Points on a hilly landscape, in no order, each with its height.
From any point a ball rolls to the lowest of the 2 points nearest to it. It stops when none of these is lower. Distance is the straight distance between rows; heights are no part of it.
J964 (h 223): [137 184 160 113  74  75 163  80 183 128 124 109 145 163 146 114 127  68
 138 189 127 118 137 144 152 159 178 156 178 125 178  95 104 152 161 118]
J363 (h 489): [ 69 126  98 122 124 127 125  90 124 101 156 165 104 118 108 161 151 121
 135  93 102 146 150 138 124 131 104 120 142 106 148 156 120  82 144 171]
J818 (h 615): [167 131 116 140 123  68 123  62 183 107 135 161 117 133 123 163 127 139
 125 198 112 154 117 149 152 140  92 113 180  41 156 129 140  94 165 148]
J794 (h 748): [192 115 189 143  73 136 147 113  99 148  96 110 165 145 184 144 133 129
 154 220 164 112 137 102 136 206 198  72 163 151 131 134  67 148 173  89]
J843 (h 630): [ 86  80  91 116 134 161 154 101  94  90 162 128  94 120 118 130 137 123
 151  67 129 119 135 148 128 120 102 113 109 164 144 142 129 113 155 147]
J792 (h 233): [ 72 159 158 162 108 175 116 155  66 109 157 140 148  97 117 102 136 193
 118 169  82 115 106  89 104 140 173 131 125 190 124 117 138 134 152 128]
J30 (h 381): [ 82 114 153  80 105 143 124 101  67 115 174 198 183 107 117 144 145 141
 169  95  73 158 149 103 112 107 190 149 106 157 156 151  88  94 136 123]
J917 (h 641): [ 90 112 125 129 128 165 160 123  87  85 158 124 105 120 116 111 136 151
 133  84 127 113 122 125 129 132  93 124 116 167 127 142 126 131 157 141]
J260 (h 450): [112  78 147  88 166  77 100  99 118 119 160 156  83  89  82 136 102 101
 131  47 142 158 170 128 109  92 134 112 148 127 115 147 138 113  83 141]
J581 (h 326): [ 79 171 151 129 106 137 152 152 125 120 151 126 160 124 107  92 126 122
 128 103 130 119 134 110 127 132 134 173 133 152 125 154 130 131 115 135]
J68 (h 736): [185 112 130 135  91 105 150  68 160 166 130 164 188 127 181 144 127 138
 132 194 130 130 107 118 138 181 153 117 187 136 127 111  98 116 161  88]
J513 (h 264): [160  95 103  98 168 151 101 164 141 119 122 141  70  95 132 144 107 117
 120  32 145  99 132 119 109 131 103  99 126 130 136 111 158 174 100 124]
J524 (h 447): [ 57  99 116  90 132 106 126  85  94 103 181 163 129  99  89 146 133 105
 141  55 132 131 170 139 129  98 161 138 121 155 147 136 128  99 107 134]
J797 (h 564): [119 160 154 122  92 125 168 118 136 133 164 139 180 133 136 101 134 143
 141 184 101 145 100 117 120 151 137 160 144 122 146 116 124 131 152 129]
J910 (h 493): [115 145 105 114 124 120  58 148 140 146 121 124  29 102 109  93 111 103
 170 114  91 119 180 179 122 142  92  92 148 113 129 146 131 113  73 150]
J962 (h 444): [129 126 147 125 138 180 126 216  87  84 144  99 113 139 145 120  91 150
 108  89 150  94 108 114 129 131  99 123  96 162  85 111 135 180 159 107]
J812 (h 451): [149 114 168 124 141  72  97 118 143 161 113 151 140  96 101 109 132 106
  92  66 133 179 135  99 122  76 137 127 159 125  92 152 132 138  58 120]
J973 (h 718): [169 128 111 141 116  78 136  90 186 152 138 150 165 137 150 131 116 138
 106 170 157 142 117 132 158 163 119 122 180 116  99 117 144 134 138 116]
J92 (h 540): [ 79  69  94 167 187 148 151  98  53  99 119  99  68 138 144 145 198 119
 120 163  74  79 149 154  99  64 152 103  71 143 139 128 115 112 202 154]
J16 (h 730): [161 133 138 145  98  96 144  80 177 170 128 145 186 131 175 127 124 120
 118 181 135 130 114 123 139 166 173 141 175 143 135 102 118 128 140  98]
J329 (h 343): [118 117 101 157 182 140 133  94  35 107  96 127  62 173 156 157 172 160
 128 163  60  75 149 126 108  95 110 107  68 105 149 163 100  85 199 121]
J263 (h 478): [151 116 148 115 154 175 127 197  97 165 106 136 165 114 143 139 134 174
 103  64 165 121  67 101 125 128 119 126  98 155  86 117 116 145 132  81]
J804 (h 452): [128 127 105 104 127 180 120 198 131  93 126 105  84 137 122 123  98 115
 144  80 143  86 138 122 131 142  84 130 106 138 135 116 131 157 111 142]
J684 (h 465): [142 108 122  97 158 160 135 186 106 141 132 142 129 111 141 140 128 146
 105  36 156 105  90 108 133 124 110 129 108 164 105 118 122 167 125  94]
J277 (h 514): [123  80  77 145 145 182 124 147  78 109 124  64  67 145 143  90 142  95
 176 130  96  72 140 190 139 107 105  88  56 168 155 130 133 148 127 143]
J850 (h 458): [164 149 139 149 122  57 114  96 198 152  96 104 162 153 157 120  90  94
  94 149 164 130 141 148 159 146 163 122 172 125 101 117 144 148  98 104]
J777 (h 398): [105 105  95 149 186 144 135 105  40  83  96 128  70 153 146 181 179 151
 115 172  43  72 164 112  88  79 138 111  81 120 150 146  96 104 203 134]
J195 (h 425): [ 82 179 147 142 104  88 114 134 187 128 115 134 121 120  96  98 117  65
 116  99 126 158 161 114 122 114 146 170 159 123 131 153 154 131  71 144]
J258 (h 382): [145 153 183 138  89 113 157 136 158 161 123  95 194 157 156 102 117 110
 130 193 159 111 126 135 137 162 184 162 149 143 129  95 108 139 140 101]
J748 (h 550): [116 126  96 115 163 132 117  75 111 100 121 164 127 127 115 235 174 161
 153 124  45 154 143 135 130 124  79  96 110  57 178 162 111  77 166 163]
J856 (h 248): [148  71  82 110 153 167 131 152 125 109 138 130  72 111 134 137 111 112
 148  36 141 102 118 131 129 136  97 100 107 161 150 118 166 154 133 123]
J93 (h 480): [144 140 128 102 135 134  75 179 175 132  97 131  65 108 109 113  89 107
 124  86 124 103 175 119 107 128 101 110 147  98 119 118 151 149  64 146]
J941 (h 279): [ 91 145 149 122 114 163 143 111  64  94 177 151 154 113 135 119 142 186
 141 162  61 151  99  99 108 129 136 126 121 140 128 142 113 128 171 139]
J434 (h 463): [121  99 123 138 141 186 142 190  90  63 134  89  89 136 129 110 104 133
 139  87 134  83 122 136 132 127  94 110  81 171 111 125 140 167 153 127]
J892 (h 709): [153 120 127 131 132 145 160 126 129 173 155 165 182 121 145 126 139 195
 117 129 144 151  90  97 130 154 105 130 145 147 104 114 135 117 147 105]
J439 (h 467): [ 39  97  90  86 137  99 116  79 104 113 164 136 106 109  70 147 111  75
 138  75 137 130 180 157 111  98 170 131 112 146 151 131 139  95  96 155]
J231 (h 649): [179 142  99 138 133 101  76 128 166 146 111 143  41 135 110 107 113 148
 153 170 128 167 141 164 160 153  65  94 148  84 120 138 140 111 116 160]
J81 (h 403): [134 151 188 141 101 127 154 125 171 175  83 100 197 137 165 103 120  97
 122 174 151 124 126 124 132 142 201 176 145 149 149  81 108 132 118 103]
J37 (h 659): [112 126 118 112 139 138 139 155 123 122 150 144 126 111 110 121 131 139
 116  51 146 122 121 105 131 128 109 147 139 165 119 142 134 137 109 117]
J71 (h 399): [ 59 110 149 110 121 158 148 105  55  88 179 136 145 101 115 102 145 161
 133  95 101 109 139 123 106 100 172 128 110 194 131 137 114 121 148 120]
J948 (h 290): [125 140 105 133 183 120 126 106  37 140  97 122  54 198 149 148 171 157
 124 147  69  66 153 159 128 101  87 115  70 102 158 186  96  79 193 113]
J458 (h 328): [ 88 130 159 104 102 163 130 119  69 112 170 177 177 112 128 116 143 168
 154 130  59 166 116  94  91 118 174 146 118 153 148 150 100 113 157 130]
J371 (h 503): [116 148 147 122 105  65 124  65 194 144 137 166 162 136 147 121 122 101
 118 149  90 174 136 124 123 121 149 145 187  98 151 119 157 122 136 128]
J468 (h 680): [185 104 153 139 108 142 142 148 131 167 108  94 207 139 165 145 118 161
 131 191 202  95 100 126 139 177 160 110 136 137  76 107 116 118 135  70]
J495 (h 523): [103 120  93 127 164 148 115  82  97 120 124 150  87 138 131 204 178 151
 147 127  73 129 136 149 145 130  66 102 100  77 171 167 104  60 170 151]
J40 (h 36): [132 189 125 113  80  74 137  69 167 100 116 110 117 159 115 155 138  70
 141 200  81 147 131 158 122 122 130 153 159  56 207 117 135  99 148 151]
J80 (h 232): [ 85 121 139 131 127 174 107 122  34  89 165 170 146  98 129 141 139 206
 144 171  48 168  87  91  99 121 165 104 120 172 131 136 116 131 188 126]
J636 (h 218): [152  98  84 137 134 189 118 166 102 101 128 102  56 134 140 118 126 111
 171  94 118  90 128 162 151 140  65  99  81 157 158 130 127 139 128 139]
J796 (h 639): [168 151 109 143 142  72  76  96 162 140 116 150  49 138 113 126 134 153
 146 191 112 169 125 184 160 137  68  99 147  49 138 148 133  83 140 148]
J720 (h 446): [147 154 145 152 114  83 125 110 196 172  96 104 183 137 163 118 111  90
  96 153 156 127 131 137 155 137 180 157 159 138 115  95 133 141  99  93]
J158 (h 393): [117 177 145 132 108 126 126 184 168 149 117 113 170 133 119 106 113  93
 110 113 155 128 133 105 148 119 142 180 136 127 110 127 135 151  84 120]
J566 (h 449): [ 74  78 118 110 144 167 166 130  73  77 156  89 121 118 106  96 129 131
 138  71 136 101 131 146 122  88 160 108  85 200 119 119 151 152 144 118]
J986 (h 127): [ 83 190 131 128  80  88 140  96 178 121 133 145 139 137 112 115 132  79
 127 145 103 159 140 130 127 135 135 158 163  91 158 140 159 117 120 152]
J788 (h 505): [169 111 151 160 112 143 145  99 163 174  65 130 218  98 147 144 129 134
 104 152 165 155  98 103 110 127 186 149 130 146 141  89 112 104  95  95]
J109 (h 277): [132 183  99 123 144 104 124 102  76 142 103 106  91 188 108 150 163 157
 139 188  87 110 132 160 118 116  90 154  90  50 183 171  97  64 143 139]
J88 (h 371): [116 159 153 121 127 148 134 194 136 151 126 116 177 118 116 110 124 130
 105  91 151 115 111 101 137 112 135 178 121 145 102 133 118 141  92 113]
J623 (h 486): [150  47  73 134 151 196 152 151  89  90 137  77  94 125 135 108 124  98
 172  95 117  89 120 163 131  96 121  76  57 163 143 120 178 160 154 130]
J638 (h 316): [128 169 147 151 111 133 159 146 112  93 146  95 118 157 102 108 123 164
 139 188 158 130 115 132 147 160 101 141 114 103 124 122 124 150 150 166]
J652 (h 619): [ 84  52  78 126 145 167 160  90  81  99 147 101  89 130 119 133 150 105
 158  95 124 116 142 167 128  91 123  94  81 166 143 137 135 110 171 151]
J384 (h 380): [152 134 134 142 126 113 118 134 148 180 109 162 177  98 118 130 149 147
  90  89 144 167 110  91 123 108 149 150 144 137 105 122 128 115  82 100]
J340 (h 723): [179 135 123 149 101  87 141  96 177 155 122 125 182 150 165 142 121 121
 109 171 179 114 124 139 163 174 159 118 167 134 106 111 121 141 132  87]
J367 (h 466): [147 131 169 146 128  65 107  97 171 174  96 138 160 117 126  99 120 108
  84  97 119 188 135 107 126  82 146 135 161 118  97 140 143 138  68 114]
J216 (h 655): [169 159  96 135 115 109  85 146 176 139 111 132  64 154 101 114 113 137
 148 175 155 151 148 164 165 157  80 115 143  88 127 124 142 129 106 171]
J670 (h 235): [129 176  94 121 165 112 117 101  62 156 111 127  57 194 129 152 164 164
 138 158  89 101 133 162 137 114  74 136  78  77 171 187  94  75 161 120]
J900 (h 588): [100  35  76 148 169 159 158  82  66 147 136  95  95 147 134 147 171  94
 162 137 105 117 149 182 122  57 130  95  49 146 139 137 127 110 196 162]
J197 (h 485): [134 117 114 103 143 135  69 162 154 134 115 127  37  98 112 107  92 110
 151  77 107 104 178 150 107 139  93  90 145 114 138 131 149 132  79 139]
J844 (h 672): [ 81 129 113 107 138 107 106 145 149 108 137 131  99  95  78 117 114  83
 126  59 140 117 155 125 119 111 146 153 139 139 134 149 140 139  55 145]
J125 (h 665): [186 132  96 127 135  98 116 138 189 144 110 130 134 144 140 140  92 146
  97 138 172 143 125 128 147 153  92 110 153 112  73 114 163 151 106 120]
J898 (h 666): [ 89 114 105 104 145 117 118 131 133 110 152 145 101  99  95 129 124 110
 129  46 144 126 142 119 127 118 130 141 141 155 131 141 138 127  86 136]
J897 (h 500): [139  51  59 147 151 193 143 135  87 129 143  68  84 132 133 101 141  85
 182 118 104 104 130 181 131  84 121  74  49 168 141 131 170 143 151 148]
J510 (h 245): [118 128  90 147 132 148 118 117 125 113 127 147  63 133 121 139 148 137
 149 115 122 139 122 141 153 152  53 121 117 119 143 149 124  93 143 166]
J531 (h 428): [149 141 147  91 130 175 119 227 105 123 135 104 121 148 159 135  88 144
  99 107 167  96 101 100 126 134  99 142  94 127  71 111 123 176 141 105]
J121 (h 476): [ 28 113  91 100 124  90  98  92 124 116 138 132  92 108  74 134 119  58
 140  82 117 125 179 163  97 115 161 124 126 128 151 154 129  84  90 170]
J24 (h 453): [123 139 116 125 137 102 114 136 163 129 133 158 114 112 107 118 117 121
 106  85 142 155 137 109 127 128 109 136 169 125 103 149 157 131  99 142]
J225 (h 488): [130 144 154 146 112  73 122  78 193 166 119 157 168 131 153 108 123 105
  99 134 111 175 140 122 124 110 162 154 177 120 127 116 150 127 113 107]
J161 (h 743): [199 107 160 135  85 128 156  84 134 159 107 135 183 128 187 140 127 133
 151 216 150 117 108 104 134 195 176 100 165 156 127 122  73 130 169  88]
J122 (h 551): [162 113 200 140 104 150 152 125 130 147  77 113 192 122 173 120 108 123
 142 220 150 118 116 101  86 177 215 132 147 169 139  92 105 124 147 107]
J198 (h 116): [ 96 189 131 124  76  74 133  81 182 110 117 124 118 148 111 130 129  60
 136 168  84 161 146 151 121 128 134 151 163  65 181 130 156 103 141 161]
J402 (h 469): [155 158 128 106 135 125  85 187 182 136 100 126 106 119 125 133  89  99
  89  98 145 110 156 102 122 113 113 134 140  89 100 120 145 171  60 141]
J589 (h 325): [172 140 123 136 124 129 101 152 175 173  86  98 196 125 158 149 113 125
  94 147 179 136  87 121 157 124 166 127 121 110  73  95 127 132  82  74]
J743 (h 713): [157 126 112 135 127 113 151 104 158 162 153 167 178 128 148 134 138 173
 113 151 146 150 107 117 140 162 106 132 167 132 105 117 141 120 144 112]
J324 (h 491): [161 126 145 173 116 115 118 102 178 181  64 113 202 103 142 133 131 121
  89 131 151 162  98 115 127 110 178 138 143 128 116  88 129 116  79  90]
J412 (h 650): [109 131 131 130 134 159 157 160 103 101 152 118 124 124 117 108 127 158
 123  83 138 117 112 110 130 147  87 137 119 168 104 139 132 142 142 128]
J218 (h 263): [160 149 111 152 126 168 109 176 108 108 122  93  54 178 116 115 124 155
 173 149 156 121 128 151 153 148  56 123  72 117 140 129 102 147 132 145]
J189 (h 374): [143 138 182 144 116 157 133 187 134 175 101  85 211 130 139 116 110 141
 103 170 171 118 102 109 121 126 172 163 114 136  99 100 122 118 115 100]
J544 (h 360): [140 158 180 145  98 108 161 141 124 128 156  98 178 147 140 102 121 137
 137 218 152 114 114 134 131 173 168 145 147 132 126 104 114 159 158 120]
J411 (h 471): [100  87 124 115 153 177 151 175  89  70 147  93 108 120 123 102 111 135
 131  60 134  88 114 133 126 108 128 112  93 187 116 119 148 172 154 109]
J841 (h 441): [ 78 153 151 130 114  79 111 101 174 123 125 160 106 115 100 101 122  77
 123  97 113 168 168 119 107 111 133 140 161 102 132 173 159 107  92 154]
J754 (h 238): [155 122 104 148 127 193 112 191  97  87 126  91  58 160 131 114 116 128
 163 114 135  88 139 158 149 144  65 108  69 139 144 121 114 155 130 137]
J831 (h 454): [ 82  98 109 130 164 148 146  86  42  72 110 114  91 135 137 180 178 144
 114 152  48  85 155 121  92  80 133 110  82 109 147 155  84 109 195 156]
J997 (h 213): [157 184 112 119 127  91 135  87 105 117 112 102 111 185  98 152 148 143
 151 218 108 114 127 159 104 122 113 157 105  35 204 149 100  78 141 132]
J56 (h 392): [139 151 174 128 127 159 133 211 114 159 127  95 187 137 135 112 105 160
 105 148 171 110  99 109 126 135 144 154 112 137  76 110 129 132 129 104]
J159 (h 242): [139 125  85 148 136 164 113 140 107 114 120 126  45 136 126 126 140 131
 171 120 126 120 121 160 159 154  50 113  99 137 153 146 119 114 132 149]
J73 (h 292): [161 144 115 110 158 117  98 160 163 155 102 146 129 113 132 136 113 140
  89  76 148 139 115 102 127 120 104 113 144 120  71 127 147 165  84 110]
J282 (h 365): [135 146 149 142 115 135 140 143 147 186 116 146 194 110 124 112 139 140
 107 113 142 154 114  92 128 122 155 171 137 140 128 121 124 117  96 103]
J309 (h 429): [141  86 163  96 161  65  97 115 116 135 140 162 107  82  91 128 126 105
 110  46 138 157 146 111 118  74 135 120 152 130  98 147 125 134  66 126]
J66 (h 628): [170 138 102 147 120  63  97  77 176 126 120 145  72 152 105 136 132 142
 137 207 132 154 122 174 158 149  97 111 160  42 159 135 131  85 147 149]
J192 (h 481): [ 55 116 130 106 125  82  98  96 137 112 136 145  87 100  75 121 110  64
 135  76 122 141 185 143  96 110 155 133 145 120 138 168 134  95  73 156]
J318 (h 278): [158 126 105 105 160 131 103 163 153 129 112 150  89 108 128 142 109 135
 108  52 152 123 128 103 118 127  92 112 145 131 100 127 149 159  95 127]
J933 (h 364): [ 80 124 164 118 107 166 140 116  55 108 170 162 165 101 119 101 143 176
 138 107  83 137 127  97  96 117 178 143 116 181 134 145 103 114 143 124]
J90 (h 457): [ 83 130 172 116 114  71 106  87 167 127 129 164 114 114  95 116 111  79
 134 100  95 187 185 133 102 104 129 115 162  78 125 180 151  89 111 157]
J440 (h 443): [133 153 125 127 127  95 101 145 190 134 104 138 109 117 106  97  90 101
 114 106 139 154 158 113 125 122 113 134 162 104 102 147 160 136  78 154]
J773 (h 704): [148 127 139 131 138 150 160 165 109 152 151 124 160 135 140 122 127 193
 117 130 159 136  93 104 136 163  82 123 128 151  85 118 139 140 151 106]
J532 (h 536): [155 106 195 145 114 156 161 124 139 157  77 119 216 107 158 115 101 137
 125 196 149 142 102  94  72 148 198 154 131 163 149  92 118 121 123 119]
J490 (h 348): [107 157 150 132 113 133 151 149 136 154 143 143 176 115 118  99 138 140
 115 100 130 138 121  99 129 129 141 177 136 149 127 135 128 124 108 117]
J890 (h 456): [150 147 145 118 137 101  90 159 193 135  89 121 114 113 108 105  85  86
  98 100 133 139 160 104 121 102 121 127 150  97  95 144 148 162  50 143]
J394 (h 502): [ 64  87 105 146 161 156 159  85  49  61 132 114  90 127 137 152 183 131
 116 148  69  92 141 136  89  84 139  96  85 147 135 136 102 123 193 159]
J938 (h 267): [ 86 176 173 157 104 148 138 151  92 112 161 126 170 121 124  84 125 170
 132 172  94 130 106 100 106 149 163 151 124 156 123 121 130 141 146 134]
J886 (h 675): [175 128 129 127 117 126 149 145 151 171 126 103 201 145 156 139 118 159
 119 174 194 115  98 130 148 167 136 128 141 140  77 106 126 129 129  83]
J423 (h 442): [146 138 133  83 144 186 112 213 121 139 118 127 129 126 160 151 113 125
  89  74 167  93  90 100 130 112 109 133  97 116  83 105 115 180 106  95]
J931 (h 528): [129 159 137 108  93  94 143  81 173 125 156 165 173 137 151 141 132  99
 141 172  68 171 109 128 125 129 151 150 177  99 172 113 129 124 165 119]
J762 (h 577): [137 136 109 129 164 106 112  78 149  99 130 173 132 124 120 221 159 166
 151 155  57 176 130 142 133 131  71  95 135  35 169 149 132  78 160 156]
J295 (h 468): [ 93  80 138  86 159  88  90 107 131 123 143 139  68  84  73 115  83  81
 150  68 131 146 180 143  92  98 144 110 142 119 129 157 136 111  62 149]
J382 (h 438): [133 156 118 113 102 172 117 202 131  98 128  95  89 164 112 120  92 127
 143 122 161  98 145 127 142 140  79 150  97 117 119 111 124 157 113 160]
J357 (h 464): [128 149 105 132 125 112 139 124 167 128 143 160 127 127 115 126 131 140
 115 120 140 161 127 117 143 153  87 141 162 116 109 142 156 121 131 149]
J29 (h 298): [ 83 186 164 142  94 138 154 149 109 106 159 111 159 137 110  86 123 143
 129 143 116 121 119 111 126 141 142 155 121 143 117 136 130 138 136 147]
J396 (h 349): [165 129 152 143 110 138 131 151 162 172  81  81 212 135 158 136 114 113
 110 165 189 116  97 126 145 130 188 154 122 130 104  91 117 119  96  77]
J388 (h 410): [151 156 143 108 118 154 133 212 136 134 136  93 160 157 139 125  92 142
 108 136 176 115 111 109 140 137 108 157 118 125  74 113 129 160 122 111]
J583 (h 234): [158  85  73 133 144 177 113 156 125 109 135 123  54 110 139 130 119 108
 162  63 127 103 124 149 143 145  75  90 100 148 160 120 149 137 129 134]
J734 (h 196): [ 75 143 147 139 110 180 101 134  51  98 153 169 148  93 121 116 134 192
 140 172  56 151  96  88  93 122 189 127 126 190 135 132 130 125 168 131]
J472 (h 409): [ 83 187 147 137 104 106 132 165 181 141 117 119 152 138 104  95 114  74
 114 109 144 137 145 106 146 115 147 187 144 128 137 137 147 148  78 134]
J545 (h 462): [141  90 111  97 142 195 127 200 118  92 135 107  90 129 145 129  97 109
 132  55 137  66 127 128 125 124 101 118  82 135 149 102 146 180 128 122]
J616 (h 276): [151 168 161 114  82  89 143  69 177 153  96 122 148 156 179 125 122  80
 126 178 122 119 142 129 152 167 206 141 191 150 167  88  77 140 155  98]
J647 (h 681): [112 135 139 113 137  90  96 156 154 125 129 129 112  86  85 118 122  84
 104  57 137 127 142 104 114  88 148 144 150 135 121 146 129 160  45 132]
J739 (h 695): [170 108 150 144 134 124 168 120  99 132 176 123 153 126 151 133 140 212
 136 212 157 136  83 115 135 177  90 105 139 130 106 107 115 151 180 113]
J251 (h 132): [141 189 112 122 104  92 140  83 132 102 114 110 120 157 104 158 148  99
 147 206  85 136 123 158 116 126 114 153 124  40 201 133 122  80 139 156]
J672 (h 411): [155  88 148 100 165  75  95 121  92 149 136 168 118  71 101 146 151 123
 104  37 143 153 120 106 129  80 148 119 145 144  99 117 124 130  72 111]
J145 (h 420): [ 75 114 144  91 115 119 123  92  84 116 188 192 163  96 108 147 152 129
 146  69 112 144 162 116 126 102 176 150 121 156 153 137 100  96 111 121]
J940 (h 521): [161 108 177 141 109 162 162 116 143 162  77 145 218  97 144 129 121 143
 115 167 142 169  97  92  84 127 186 168 128 157 155  98 120 110 109 112]
J379 (h 686): [187  97 168 146 103 135 148 137 104 154 125 104 190 133 166 138 126 174
 146 225 186  98 111 123 127 192 162  91 153 145  91 107 101 136 158  90]
J556 (h 307): [176 149 115 121 145 128  92 163 177 168  94 129 167 124 147 153 114 142
  87 111 163 135  91 107 143 118 125 114 131 107  65 109 140 158  79  86]
J496 (h 531): [ 95  80  90 168 150 177 141 143  70  64 117  71  69 137 129  99 146 112
 150 129 113  83 135 169 122 104 113  92  72 178 125 124 135 143 155 148]
J203 (h 549): [111 164 137 117  94 115 153  98 154 136 162 164 176 129 136 124 142 122
 133 156  92 165 115 116 125 138 141 161 157 111 152 130 135 122 143 129]
J155 (h 289): [135 154 133 161 125 148 120 165 106  92 130  82  81 180  99 112 122 172
 157 183 179 125 121 149 139 156  89 134  86  97 124 125 105 157 141 162]
J415 (h 661): [172 142  97 132 117  95 114 145 188 137 114 130 110 151 115 129  98 135
 121 161 176 146 138 142 156 166  93 120 157 103 105 113 151 146 111 156]
J741 (h 691): [129 146 137 125 140 113  95 172 147 158 112 137 148  91 108 126 140 107
  91  62 145 133 113  94 135  91 151 150 143 135 102 128 121 165  58 110]
J595 (h 479): [148 138 158 164 124  79 118  89 184 189  96 140 181 119 145 109 127 115
  84 120 122 177 127 113 127 100 172 150 165 128 116 107 134 127  82 104]
J618 (h 568): [ 86  47  90 140 182 141 149  89  65 144 129  87  83 150 140 135 189 104
 143 157  77  90 154 177 117  54 141  98  57 134 142 139 111 105 210 160]
J343 (h 690): [187 107 145 141 110 111 166 126 119 147 156 115 177 140 150 141 138 184
 136 215 185 112 101 128 149 190 122 107 156 133  96 113 101 152 163 107]
J289 (h 424): [154 160 115 103 109 156 119 212 149 125 129 108 120 155 126 135  90 131
 115 120 175 114 134 113 143 142  88 150 119 112  98 111 134 165 115 138]
J111 (h 470): [164 140 135 140 124  56 114 104 202 138  95 119 136 149 137 102  70  98
  98 156 154 149 147 144 147 138 131 123 170 102  96 136 162 145 102 138]
J888 (h 427): [147 135 166 154 106 111 129  85 183 179  67  97 184 132 174 128 120  91
 105 157 151 127 128 130 138 143 201 157 158 151 147  75  97 120 102  88]
J681 (h 338): [123 176 169 146 105 111 163 141 118 100 162  95 155 153 109 103 125 148
 139 210 151 124 111 137 137 161 133 142 129 110 129 114 125 159 154 149]
J588 (h 606): [ 90  49  82 144 161 163 149  78  71 112 135 114  86 139 140 151 169 109
 158 114 106 116 137 177 129  89 113  92  78 146 156 147 110  94 184 158]
J10 (h 699): [150 125 136 138 133 138 169 136 112 136 165 130 146 136 133 124 134 203
 124 169 156 142  88 112 144 174  68 123 133 136 103 112 130 144 173 122]
J587 (h 472): [147  64  91 110 148 205 139 180 108  94 137  94  94 128 138 117 102  99
 161  60 123  68 123 143 123 117 111  87  65 144 160 105 171 182 143 120]
J475 (h 268): [130 125  90 148 152 134 106  98 132 121 127 165  58 127 127 161 158 152
 147 131 111 168 120 147 156 148  50 102 128  82 146 151 134  74 157 158]
J418 (h 426): [ 62  95 127 101 134 156 161 106  68  86 177 116 129 106 107 101 138 138
 134  67 123 105 142 136 116  96 154 124 101 195 126 136 131 127 136 121]
J560 (h 174): [115 187 143 128  83  78 155  89 192 125 131 129 146 153 133 110 126  78
 126 173 123 137 128 143 146 145 154 162 172 105 166 108 145 139 140 135]
J32 (h 455): [142 120 120  83 162 163 109 200 125 134 122 138 124 107 148 149 124 120
 100  44 154  95  99 107 128 112 123 129 114 137 110 116 117 186  96 104]
J814 (h 395): [164 108 139 130 147 104 101 129 106 171 116 171 151  81 114 143 162 150
  93  51 148 162 108  94 128  93 147 124 141 139  95 123 123 120  77  98]
J15 (h 669): [175 140 103 125 133 107 133 153 173 156 125 122 166 146 147 140 114 152
 104 147 185 135 108 125 152 159 110 126 147 125  71 113 147 153 114 102]
J805 (h 552): [ 92  71  89 180 169 158 154 105  58  85 117  87  64 142 140 116 179 112
 142 148 100  86 133 167 113  86 126  99  68 160 128 139 126 118 174 151]
J514 (h 504): [ 76 120  87 125 136 132 108  84 106 111 133 151  84 126 113 179 166 115
 144 103  82 130 147 155 135 128  89 102 117  88 161 164 111  66 153 176]
J633 (h 598): [158 120 112 133 152  85 117  67 173 103 142 182 122 128 128 192 143 168
 139 185  85 171 121 147 140 139  74  97 163  30 157 137 139  83 169 154]
J95 (h 477): [ 91 151 115 122 111 125 134 102 141 112 163 170 123 121 112 134 146 128
 129 107 115 157 144 119 127 139 101 141 152 107 137 156 145 102 132 162]

For each start below, name the point where the ball stops.
J773 | J440
J788 | J734
J388 | J636
J125 | J440
J762 | J440
J161 | J440
J203 | J734
J195 | J734
J192 | J734
J496 | J636
J720 | J636

Call two points neighbours if one is among the 2 nearest of the other. Go from one point of each pair to the other, from neighbour to neighbour, staying as low as possible. Name the highest point that can't be avoided.
J40 and J636 | J805
J670 and J40 | J109
J734 and J531 | J411
